Each row is a point on a landscape with many valleys, with its height.
From any point a ball rolls to the lowest of the 2 points nearest to it. It stops when none of these is lower. Distance is the straight distance between rows; heights are no part of it.
foses h=622: [-14  11 -10  22  26  14  10  22  14 -11  -7 -10   6   0   9   7  -8 -11
  -4 -15   9 -14   2  15 -20]
peke h=325: [-17  -6 -10  19  17   3   7  -5   2 -22   3  -5  14   3  -4   6  11  -7
 -13  -2   3  -4  18   4  -2]
fela h=72: [ 11  -3  -4  -8  -8  -9  13  15 -17 -16 -21  24 -14  13 -13 -17   8  -6
 -14 -20 -16   7  12  12  11]
Furop h=638: [  8 -21 -14  -8 -15 -15  -3  -7  -9  -2  14  18   7  -1  -2   2  -6  -7
 -12   4  -1   3  10 -11  -5]
zonu h=239: [-26   2  -4  16  17  -4   6 -15   8 -27   4   4  23 -12   4  -5  16 -14
  -5 -17   5  -7  18  -6  13]
Tevi h=778: [  2 -26  -7 -12  -6  -5  21  18 -18  -7 -22  -5 -17  41   5 -12  11  15
   1  -1  -5  12 -17   0  10]
bonu h=797: [ -5 -20  -3 -12  -7  11   4   4 -11  -5 -17  -6 -20  37  -6 -20   8   7
 -12   5  -7  -5 -24   0   8]
veza h=455: [ 20   0   8 -13  -7   0  13  -1  -2  18   3  -8  -4  11 -10  -3  15   5
   5   3  -8  11   9 -12   8]
gez h=523: [-16  -2  -9  12  -1 -24  -8  -1   1 -17  13 -14  15 -24   4 -12   5  18
  18  -8  11 -17  14   9   4]
vumur h=588: [  8 -19  16 -14  -8  -2  17   2  -3   2   4 -17 -35  -2 -13 -20  23   9
  13  -4   9   1   1   0 -10]
mora h=561: [  6  19   7  25  14 -17 -37  11  -4 -14  -5   6  12   2   5   5 -10   8
  -4   4  30   1   5 -13   0]
pafov h=591: [-23   6 -11  13  13  18  15   9   8 -15 -19   4  -6  -4   7   4  -8 -21
 -11 -23  -5 -13   0  21 -11]
buzoz h=499: [  1  -6  -1   5   2  -6   2   8 -10   7  -5 -15 -11  35 -17  -1  21   3
 -19   9 -10   5   5  25   2]
nuka h=489: [  0 -25   0   3   8 -16  14  -1 -11  -2   9  -3 -20  29  -8  17  -3   4
 -11   0  11  25   0  11  -1]
rifu h=480: [ -1  15   3   5 -12 -10  -9   5   9  29   5 -22  11  -7  -2  -4  20  -2
 -13   9 -12  12  10  20  -3]
vel h=372: [ 13  13  16   2  -2 -13 -11 -16 -10 -12   7  10  -5 -17 -18   2  13  14
   2   1   6   7  26 -16   8]
febir h=252: [ 12  -6  20 -18  -3   2   5  13   2 -11  -6   4 -25 -18  19 -16   1   4
  -3   5  19   4 -26   0 -34]
Tefe h=566: [ -7   5   1  -7  -8   3  -7   2   8  15  -6  28  -9   4  -6   1 -31 -28
  -9 -18   1   9  -9 -10  12]
Sude h=500: [-13  -2   3   8  -3   7 -18 -12 -10  -6  -8   4   7  19  -9 -12  -2  13
  -5  11  -3   8  -5 -28  24]
zotem h=554: [-11   6  -5   7   7  27  16  12   1  -5 -30   6 -13   5  -3 -12  -8 -17
  -1 -23 -14  -7 -11  10   5]
dezik h=660: [ -3   2   7 -14 -11   0  24  -7   9  20   9  -5 -21 -18   7   7  -3   5
  16 -20 -12   8   0  25   5]
dafu h=709: [ -6  16  13 -20  -2  15  10 -18  -7 -15 -12  18 -23  -9   0   6   6   8
   2  -7 -22  -6 -15  25   2]
Guvep h=600: [-18   0   5   3  14  28  -8 -17   8   3   3   6   5  10  -3   8  -8 -16
 -10  14   1   1 -21 -29   2]
vimu h=540: [ -7  19  16  -7 -18  -7 -31 -29  -3  -5  15  13  -7 -13 -15  -4   7  -2
   1   8  -1  -5   9  -3  17]
Nozi h=675: [ -6   0   9  10   8   3 -14  -5   6   0  11  -2   0  -7  -5   2  -2  -1
 -11   6  16   2  -2 -17 -12]
paril h=255: [ 11 -10 -16  -7  -2  13  19  13   8 -10 -15  17   0 -11  10 -10 -14 -24
  -5 -23  -5 -14  -2   6 -17]
Zap h=491: [  8  -6 -12  14  14 -13   2   4   3  -1   0   5  16  11 -16   3 -14  -3
   5 -16  16   3  23 -18  11]
Mato h=553: [ -1 -13  17 -20  -9   4  25 -26 -11  -9  11   1 -25 -15 -14  -2  10  13
  18  -2  -8   1   3  -8  -2]
padak h=305: [ 25   6  16 -17 -22 -15 -12  -7 -13  -4   6  15 -14 -18  -6  -6  12   8
  -2   6  -1   9  17 -11   3]
fadev h=454: [-16  10  -3   6   2   1 -27  11  13   0   6 -12  11 -18  21  -9 -21  13
  11   3  10 -14 -17  13  -6]
laf h=496: [ -5  -4   7 -10   6  14  16 -16 -10   0   2  -2  -1   7  18  27   1  17
   8  17 -11   5 -22   0  -5]
Ruvu h=280: [  6  -7  -2  -8  -4 -12   2 -11  -6  -7  10  16 -13   9 -29   6   4 -12
 -17  -6  -5   3  16  10   3]
Kiv h=388: [ 26   4   7 -23  -2   2  11   8   4   4  -7  18 -20  -3  10   6  -3 -23
  -4 -12   2  -5 -13   5 -14]
radiv h=546: [ -5  13  -4   6  16  18  -8  12  26  20  11 -11  15   2   8  13 -14 -19
   0   7   2  -6 -15   3  -9]
Vave h=549: [ -2  24   3   9  10  12   0  -3  13  10  -1 -10   9  -7 -10   6  16 -13
  -5  -8 -13  -8  10  15   7]
pez h=331: [ 11 -16  -2  -7   2   7  22  17  12  -2  -8   2 -14   3   7 -14 -12 -16
  -5 -16  13  -2  -8   1 -23]
lagut h=643: [-14  13  10   1  -4  12  -9  -8  20  24  15 -12   1 -18  -1  -2 -10   0
  17  -6   2   9  -3  -5  15]
satek h=482: [  8  -5  10 -11  -9  14  17  -9  -1  -1  -8  11  -9 -12  -1 -14  -1   1
   3  -8  -5   7   4 -20   5]
rovos h=700: [  6   4  11   1  10  -1  -5   8   8   3  12  -6 -19  -7  -2   2 -15   0
  -3  -2  22  -3  -7   0 -29]
tad h=641: [-15   1   5   4   5   4 -21 -23   6   1  17   3  20   0  -4   3  -2 -13
  -9  19  11   1  -8 -30  10]
nuze h=673: [  3  -7 -16   7  -2   3  10  19   5   9  -8  -8  17  -5  11  -8  -8  12
   9 -14  -4   2  12  -2   3]
Gisud h=678: [ -4 -12 -16  20  11   4 -14  -1  -9 -19  -7 -15  29  13  -5  -9  26   4
 -14  26  -2 -10   7  -7   1]
tafuv h=621: [-15  18  -6  14   7  -8 -16   1  17  -5   7   9  30 -16  19  -4  -7 -14
   3 -10  12  -7   3  -9  13]
Mun h=340: [ 11 -11 -21  -9  -3  12   1  12  -3  -2 -17  23   7   6   8  -5 -16 -22
  -5  -6  -7 -18 -11  -8  -2]
Samo h=552: [-23   3   6  13  17  -6   6 -20   0   0  13 -20   7  10   3  30  11  11
   5  20   6   6  -6  16  -6]
vogaz h=303: [ -4 -18   4  -3  -9   1  -4   6  11  14  23 -24  -5 -16  -1 -13  -5   7
  14   6   4  -8  -3  -1 -16]
kop h=417: [ 32  -3   2 -16  -6  -3   7  15   2  16   0  -1  -2   5   9   1  -1   5
  16   2   4   8  -3 -14  -2]
zasak h=563: [  4  -7  -9  -3  -5   0   9 -17  10  -3  10  -2  -5  -1 -28  -9  -1  -4
  16 -18   4 -14  22 -11   9]
lup h=510: [  0  21  -1   9  18  22   3  10  17  21  -5  -4   7   5   3  18 -19 -19
  17 -10  -3  -5 -14  -3   9]
Diz h=679: [  6   8   7   3   8  15  -1   8  16  14  12 -29  12 -15  11  -3  -9  19
  30   9   7   1  -8 -11  -6]
fab h=219: [ 15  -1  -9   0   8 -20  -1   3 -24  -1  -6  10   5  28  -1  37  -4   4
   0  16  -4   2  -6  10  -1]
kolum h=262: [ -6   1 -10   2  -6   0 -10  14  14  20  13 -28  16 -12   8 -14   0  11
   3  10   0  -6   1  13 -11]
Nasav h=713: [  1   7  -4 -13 -10   7  17  -4  -8   1  -9  27   9  -8  11  11  -5  -8
   0  -8 -29   5   4   0  19]
Milug h=205: [ 22  15  12  -2   6   6  -1  12   4  12   6   4   9 -16  10   8  12  -8
 -16  12  -7   9   9  -7 -19]
fil h=433: [  1  15  18  16  14 -16 -12 -14   0 -11  17  -9  -2 -17 -15   5  16  10
   7   4  21   2  20  -9  -6]
bokad h=198: [ 31  -5  18 -24 -13 -17 -12   0 -18  -9   4  17 -28  -1   1  -4   7   4
  -2  11  16   4  -5 -17 -12]
Sose h=374: [ 34   6  20 -18  -9   2  -2  17   8  13   1  -7 -23 -14   9 -12   4   8
  22  -1  14   4 -10  -8  -9]
med h=495: [  3 -12   1  18   8 -18  -8  11 -10   0  -4  -7  -2  17  -8   2 -11  15
  -7  -5  19  22   8  -4   2]
doti h=635: [-19  -4   0   0  -2  15  -7 -27  17   5  19 -23  12  -8 -15 -14  25  -5
   3  15 -12  -8   7  -7  12]
vas h=359: [-12   2 -11   1   5  16 -14 -12   3 -14  -7   0   4  -5   9  -6 -13   1
   9  -5   7 -24 -15  -1   4]
Pek h=691: [  9  14  17 -23  -7  10  10  -7  -8  -6 -19  17 -27  -2   8   5  -9   4
  16 -14  -7   0 -22  11   7]
midol h=559: [ -8 -10  -5   9   5  10 -11   4 -14 -12 -14  18   8  23 -16 -16   3  -6
 -24   9 -13  12   0 -29  22]
pob h=270: [ -5  11   0  12  14  12  -5  -5   2 -24 -18   5  -3  -2  -9  -9  -9  -2
   3 -19  13 -17   3  -5   0]
vis h=516: [  6   2  10  -5   3  23  15   9   5   7 -17   5  -6  -3  12  -5  -3   1
   5  -9  -2  11 -11 -11   0]
puvo h=614: [-10  -2  -6   2  -3   4   4 -19   3  12  15 -21   9   5 -17   1  28  -5
  -6  20 -11  -5  15   9   1]
tova h=606: [-14  10  -3  22  26   9  22  11   6  -3  -7 -20  -2  13   1  20   3   5
   7 -14   3  -4  10  24  -6]
Vol h=815: [ -9 -19   4 -17 -19   3  -3   4  -6   2  -9   1 -24   9  11 -26   4   0
 -17   0  -4   1 -25  10  -5]
mim h=550: [ -2   7  -4   6  -3 -24  -5 -17 -12 -15   9 -10  14 -17   1   3  16  23
  20   6   1 -12  20   9   7]
pom h=352: [  2   2  -2  20   0 -10 -26  13   8 -10  -1   3  15 -17   1 -26 -12   3
  -7  -8  25  -2  20 -19   1]
gesu h=513: [ -5  -4 -13   3   6  22   9  13   9  11 -15   5  -6  21 -15 -10 -13 -24
  -2 -19 -10  -8  -7  -6  13]
Fogof h=632: [ 10 -14  -8   1   4   4   7   3  -5 -10   9 -19   2  -7   5  -3   9  19
  10  12   2 -14   3   1 -20]
zin h=440: [ 23  -5   4 -26  -8  12  30   2   3  -1  -6  18 -17  -3  -1  -3   7 -20
   2 -14  -6   6   4  -7  -3]
karo h=637: [-10  -2   1  -1  -1   0  12 -17  -4  -6   9  14  19  -3 -12   6  10  -1
  -9   4 -13  20  19 -21  21]
foze h=211: [ -8  -5   9  -2  -7   5  10   5 -10  -5 -19  12 -17  17 -13 -15  -1   4
 -14 -11  -8  17  -2  -2  13]
Vufit h=738: [ -1  10  -9   1  -9  -9 -25 -15 -17 -15  -7  10  16   5 -10  -4  26   5
 -13  25 -16 -10   9   6  14]
Bibep h=544: [ 15   1   1 -11  -7   6   9  21  11  22  -1 -22 -12  -3   7 -11  23  -2
  -2  -6  -8   3   3  25  -9]
lam h=385: [  8 -16  -4 -13  -2  29  22   3  22  -1 -12  -9 -22  -7   6 -25 -16 -21
  11 -20   4 -10 -19   1 -14]
vafak h=599: [-29 -14  -5  12  -8 -13  -4 -10  -1   9  18 -35  10  -4  -2 -10  15  22
   5  16   1  -2  -1  11   2]
Lis h=430: [ 16   0  -5  15  -1 -10  -9  14  -2  -6 -16   6   3  -2  -9 -13 -14  -1
  -3 -21  18   5  22 -16   4]
gesa h=383: [ -5  -6 -16   7   5  -3  20   8  -3  14   3  -2  10  23   8  40   0 -23
 -11  23 -19   3  -2  15  -8]
bidu h=233: [-12  11   0  25  17  -8 -18   7  15  -1   0  -6  22  -3  -7 -18   9 -10
 -10 -13  24   0  19 -17  14]
dezed h=536: [  0  11  -6   7   7  -3   5  18 -18   5 -20  -4  -5  29  -5  15   9   2
  -4   0 -17  -3  -5  23   6]
Rike h=730: [  4   4 -17 -12 -15  -2  11  11 -15  10 -16  11  11  12  15  10   0   0
   6  -3 -33   0  -9  17  18]
zaku h=412: [ -7 -13  -6 -14  -9   8  -2  -7   1  -3  -9  11  -7  -5  16  -5 -29   1
   8  -9   2 -13 -25   3  -3]
Kel h=194: [ -2  10 -10   7   3 -10 -12  16  12  12  13  -9  29  -6  15   9  -6  -5
  -8  18  -1  -7   0  16 -17]
zup h=612: [ 15  10   8   8   1 -22 -22  11  -6  -1   3   5  -2  -3   9   9 -16  13
  -2   6  23   5   4   1 -15]
Ded h=555: [-14  17   8  13  24  25  -1  -6  13  15  -1  -6   7  17  -9  15  -3 -18
   0   2   0  -1 -13 -16  12]
Lavif h=575: [  9  -5   0   2  -8 -21  -9 -13 -17  -3  12 -14   6  -6  -8   3  20  25
   7  21  -1   2  15  -1  -2]
Zuk h=465: [ -3   9  -3  -1   6  -3  -1  -4  -4   5   2  -5  10   3  20  30  -8  12
  10  16  -4  -7 -17  17 -10]
Dodad h=362: [  1 -11   1   8  10 -16  -5  -1 -16 -14   2  16 -14  28 -30   9   0  -9
 -26   1  -2  20  11  10  10]
giku h=646: [ -3  -3  -2 -18 -21   1   8 -14   5   6   9   3  -9 -26   0  -4  -8   3
  23 -18 -12  -1   5   4  12]
faz h=151: [  3  -1 -11   2   1  15   7   0   4 -14 -14   7   2 -14  -4 -14  -1 -11
  -6 -21  -2 -15  13   3  -3]
dun h=322: [ 11   2  14 -31  -6   0   5   8   7  -2  -4   7 -33  -8  20  -4  -7 -16
   1  -8  16  -1 -34  14 -24]
duzod h=308: [  8   6   2  -3   2 -10   3 -14 -19   1   2   8   6  19  -8  29  15   0
  -9  28 -19   9   2   5  -1]
lim h=82: [ 23  17  -4   2   2   3 -19  18  10   8   2  -2  18 -14  10  -3   0  -4
  -7  12  -1 -11   7   4 -18]
navo h=411: [  1  -5 -16  -8  -7   8 -11  10  -7  11 -11  12   8  19   3  -1 -10 -21
  -8   9 -16  -7 -15 -11  12]
guf h=773: [-23  16  -1  12   1 -18  -1 -13   1  -2  -1   5  12   1   3   8  -4  10
  11 -18   0   8  12   9  28]
tatam h=692: [  7  -3  10   2  13  11  -7  12  13  14  12 -21   4   5  11  -2 -12  14
  12  22  14  -4 -20 -13 -19]
fani h=299: [ 30 -10   9 -22   0  -9   8   2  -3  -8  10   7 -29  -5   2   1   6   4
  10   5  16  -7  -8  -5 -27]
sudas h=571: [  2 -16 -10  17  10  -8  15   7   1  11  11 -27  17  20  -2  16  13   5
  -3  27   4  14  15   3 -16]
dite h=693: [ -3  10 -10   0 -10   3  -1  10  -2   6 -10   8  20 -12  11  -3  -6  -3
   2 -12 -18   2   9  -3  19]
ket h=370: [ -9   3   2   4   8  10  15  12   7  -6   2   2   3 -15  17   9   0  -7
 -16  -5  -1   5   2  15 -26]
Gagi h=595: [  0   7   0 -13  -4   7   5 -28   2 -21   5  20  -7 -16 -20  -2  -4  -5
  13 -15  -4 -14  16  -9  14]
Ralo h=827: [-16 -23   6 -15 -27   0  -1  -6  -2   6   5  -6 -21 -21   6 -30   0   4
  -2  -5  -8   2 -12  12   0]
nat h=654: [ -6   0 -12   7   2   4   3   2  14  -9   3  -1  24 -20   8 -11 -12   5
  11 -11   9  -5  12 -15   1]
katid h=490: [-20   7  -5  14  -3 -19 -19   8   7  -3   8  -7  15 -21  14 -10  -6   8
  -4  -4  14 -10   4  21  -7]
zaduf h=663: [  2 -26 -18  -1   1  -9 -11  -8 -15 -20   3  10   6  10  -1   3  -9   4
 -11  10   6  -8  -4  -8  -7]
getom h=624: [ -2   2   1  -8 -14  -9  -3 -21  -1 -10   9   7 -19 -24 -14   0 -14   1
  28 -17   5 -24   9   6   5]
gosu h=653: [ 11 -10 -13   7   9   2  -3  -9  -8 -15   4 -13  21   8  -2   5  16  12
   4  28   1 -14   7 -14  -7]
kugeb h=446: [ 10   4  -2 -17 -25  -4 -15  -3  -6  13  -5   8  -7   5  -1  -5  -3   6
   9  -2 -13  -5   0   9  19]
bafal h=532: [ -6 -12 -18   0   4  -1  15 -15   6  -6  12   8  13   5 -12  12 -13  -9
   9 -12   5  -5  16 -12   8]
Puba h=525: [-11  -9   5   3   5 -15  13 -16 -10   1  16 -10 -11   9   0  29  -4  16
   2   7   7  14  -2  16  -8]
botiz h=574: [  8 -27  14 -15 -15  -7  26  -6  -9 -12   5  -4 -30 -19 -11 -16   5   9
  23  -3  11  -1   1 -15 -14]
Diro h=765: [  2  11   2   5   0  -9 -22 -14  -4  -7   7   2  21  -9  -5  -1  17   1
 -11  19   1  -2  13 -12   7]
nanin h=745: [ 12  -7 -22  -3 -12 -14   6  29 -19  12 -16   6  17  21  15   7   3  -1
  -8   9 -22   1  -5   7   6]
fon h=527: [  1 -11  13 -13   5  12  28 -25 -10  -8  10   3 -19   4  -4  22   8  12
  10   8  -2   9  -4  -8  -8]
Vik h=456: [  0  -3  -6 -16 -19   7  -3   1  15   7  -6  14  -2 -27  19 -14 -36 -13
   9 -20  -3  -1 -16   7   6]
Biku h=616: [-15 -30 -11   6  -7   5  12  -5  -2  -4   9 -28   0   3  -1 -11   9  22
   6   5   0  -5   5   3  -7]
bulil h=593: [  7  -6  -4   1  -4 -16  10  -5  -6  10   9 -22   7   5  -5   9  23  12
  -1  18  -6   2  15  17  -9]
toso h=753: [-13   7   7  -2   0 -12   4 -29  -3 -11   8  10  -3  -7  -6  15 -11  13
  26 -14   8   1   7  -5  20]
purif h=674: [ -8   4  15 -21 -13   0  27 -16  -1   1  -6  16 -26  -4   3   9 -12   1
  13 -21 -15  15  -9  17   9]
Pogan h=711: [  2 -19  -7   9  15   4  -3  17   3   4   3 -10  12  21   9   0 -21   8
  -2  14  16  -2 -13 -21 -16]
fomup h=710: [-16  11 -10  13   4   7 -20  -5  -8  -9 -11  -2  24   7  -3 -11  22  -3
 -18  17 -18 -10  -2   3  12]
vude h=609: [ -6 -16  -8  -2 -10  -3  -5 -13 -12 -10  -1  23  16   4  -5  -2   0  -4
 -23  10 -12  13   7 -21  13]
zib h=761: [ 13 -21 -17  -7  -9  -8  24  28 -14   7 -18  -6   3  29  15   1   5  10
  12  -2 -10   5  -6   1   6]
zafaz h=584: [  2   9   3  -5  -9  -4 -21 -15   3   5   6  16   0  -3 -10   4  -9 -10
  -5  -1   4   1   7 -10  13]
nolit h=338: [ -9 -30   5  -9 -10   2   7   7   9   4  20  -7  -7 -15  11 -19 -20   7
   2   9  14   6 -13 -17 -25]
pabo h=567: [ 16 -15   1 -13  -3   6  20  22   4   3  -4 -23 -21   8   2 -22  29   4
   0  -7   4  -1   2   7 -13]
kizi h=429: [ -1  16  -8   4  10  -2  10   9  -2   8   5   5  10   3  16  40  -2 -12
  -5   8 -14  -4  -7  25 -15]
Resuz h=427: [-16  11  10  15  19   3 -16 -18  13 -30   4   6  15 -29  10 -14   8  -5
   1  -7  22 -15   4 -17  -4]
lusu h=487: [ -4  22  20   5  -5  -7 -27 -15   6  -3  18   2  -9 -35  -9  -2   7   1
   6  -2  15  -8  15  -1  -1]
kuda h=332: [  1 -15 -21  -4  -7   1  12  -3   5  14  12  -4  11  11   0  13   5 -21
  -7  13 -17  -7   5  12  -4]
Tar h=399: [  4  11  -8  16  19  -6  -8  -6  -3 -14   1  -7  13   6 -16   9  28  -4
 -11   9   0 -10  18  13  -4]
lete h=551: [  2  11   3   0  10  19   2  18  -3   0 -24  11  -6   0  21   5 -14  -2
   0  -6  -7  -2 -26   3  -4]
likul h=286: [  8 -12  -9 -16  -3  12  18  -9   6  13  17   0   1  -3   7  15   2  -8
   7  12 -11  -5  -4  -4 -12]
mamin h=467: [-10   1 -12   2   6  19  10  10   1  20  -9   7   9  19   3  13 -19 -17
   7  -4 -19   0 -18  -8  18]
mifa h=517: [  3  17   4   0  -4   5  -2  16   5  21  -9  -5  -1 -12   4  -1  14 -10
 -14  -9 -20   0   6  24   1]
Fogo h=688: [ -8 -29 -17  16  14  -9 -10  -3  -2 -14   7  -6  13  19  -5   3 -15   8
  -4   8  23   2  -6 -14  -4]
vuzi h=195: [  6  -3  -5  -5  -6 -13  12  -1  -3  -8  -9  14 -21   5 -23 -10   0  -9
  -9 -29  -4  -5  17  19   2]
nura h=323: [ 25   6  16 -11  -7   2 -12  24   3  -2 -13   0 -23 -10  15 -22  -4   5
   3  -5  19  -4 -16  -1 -17]
gabi h=580: [-18  18  -4   9  11   7 -15   6  18  12   5   1  24 -11  24  11 -23 -12
   4  -1   3   0 -18  -3   6]
Dilu h=640: [ 20   6   7  -9  -8 -24  -1  22  -3   9   2   8  -7  -5  21   9 -15  13
   8  -3  12   8  -5  10 -14]
gaf h=435: [ 12   3   0 -15  -6  26 -10  -1  22   8 -10  -2 -21 -19   4 -25 -20 -23
  16 -24  -2  -9 -20   5   1]
pezez h=360: [  1  19   4  22   6   4 -17  11   5  14  -9 -13  25   3  -6 -15  13   0
  -5   0   2  10  15 -23  22]
Rapo h=486: [ 15  -1  -3  -8 -15 -11  -4   1  -7  14   0  -1  -4  29 -21  -3  11   8
   3   7 -12   3   6   4  18]
neni h=579: [-24   3   5  14   6 -10 -10  -7   5   4  20 -30   4  -8   7   4  12  14
  -1  18  10  -5  -7  21 -17]
goz h=418: [ -5   7   0  -2   0   6  -8   5   8   6   2   2   3 -20  20   4 -16   1
  -2  -3  -1  -4 -14  20 -14]
taki h=665: [ -9  17  15  12   9  13  -2  -1  13   9  -1 -20   1 -17   5  -5   0  20
  18  -7   7   4  -3  -4   4]
Domu h=664: [-10   6   5  -2 -10 -11   4 -18  -2   2  11  11  15 -24  11   9   5   8
   2   0  -2  18  10 -14   9]
piz h=443: [-11   8   3   4   0  -3 -15 -21  -7  -2   0  -2  16  23 -16   6  11  10
  -2  26 -12   6  -4 -11  26]
Fot h=494: [ -9   6   3  24  23 -18 -27  -6   4 -26  11   4  24  -9   9  -6   4   2
  -3   9  29  -5   3 -19  -2]
kaz h=312: [-10   1  13  -5 -20  10  -4   4  -7 -11 -25  25 -18  24 -15 -29 -11   8
  -9  -7 -17  15 -17  -8  31]
nani h=434: [-10  14   5  16  -7  -6 -23   6   9  27   0 -23  20   0  -3 -15  12   5
  -8  15   1  14   6  -2  14]
Gim h=457: [ -4   7   2  17  14  -4   0  -2 -11  -8   0 -13  -4  21 -28   5  28  -4
 -21   8 -10   7  23  18   3]
Gesi h=539: [  3  -4 -10  23  13  -9   1  10  -6   1  -4 -14  19  20  -8  12   3   8
  -3   9   5  12  11 -10   1]
zas h=349: [-15   9   6  13  12  -1  -3 -18   3 -35  -7  17   5 -23  -7  -9   0  -7
  -4 -20  19  -4  16  -9   2]
zoke h=396: [  2  13   7 -11 -27   4 -21  -1 -10  -3 -17  19 -12  16  -4 -15  -7  16
   5  -2 -21   2  -6   2  32]
Tuf h=661: [  6   6   6  -5  -7 -12   5   2 -12   4   0  10   2 -14  16  15  -4  15
  -1   3  -3  13   2   7  -5]
tep h=587: [ 14  13   2   0   2   2   0  31 -17   4 -30  10  -9  10  12  -1   1  -1
  -5 -10  -8   4 -13   5   3]
til h=380: [  3  14   1  -3  -9  -9  -7 -19  -9   4   2  11   9  29 -24  12  15   2
  -5  38 -29  10  -1   3  21]
kugus h=301: [  8   9   9   0   9   7  12  17  -9   0  -9  11   2  -6  22  21  11  -5
 -22  10 -12   9  -4   4 -20]
Dum h=582: [ 15   4  -2   9  12  -4  -3  25 -13   7 -16   3  -8  28  -4   9   1  -9
 -12   2   4   0  -7   1  -7]
bakep h=581: [ -7  13   6   8  13  24  18  10  10   4 -10 -20 -12   6  -6  -1  16  -2
  -5 -14  -9  -5   8  20  -4]
tiro h=436: [ 13 -21   9   2   4 -20  -2   4 -16  -3  -3  12 -17  25 -18   8  -8   0
 -17  -8  15  29   7  -6   7]
Poga h=718: [ -7 -12  12  -1   2 -11   1  -6  -2   3  16 -12 -33  -6 -11   5  -7   8
  13  -1  18  -7 -10  10 -21]
sep h=734: [ -1  -5   5  -3  -3 -15  -3 -14  -7  -3  12  -3 -13  -8  -9   9  -8  17
  19   1  15  -2   2  -9  -1]
rurer h=619: [ -3   5   8  -5  -8   5  -2  -5  12  25   9   0   0  -3   2   3  -7 -12
 -10  -1  -3  10  -4  -3   6]
bita h=511: [ -7   2  -8  -1  -6   1  -2  -3   8  -5  -8  26   7 -16   7  -4 -36 -22
  -2 -23   7  -2  -1  -8   1]
nor h=232: [ 11 -21   4 -10   3   3  13 -10   4  -1  31  -7  -6  -9   2  11   3   0
   2  24   7  -7  -1 -10 -32]

For each start below, name the point where the ball stops.
Vufit => fela
doti => fela
botiz => nor
puvo => lim
tatam => bokad
Ralo => bidu
dafu => bidu
bonu => lup
Pek => bidu
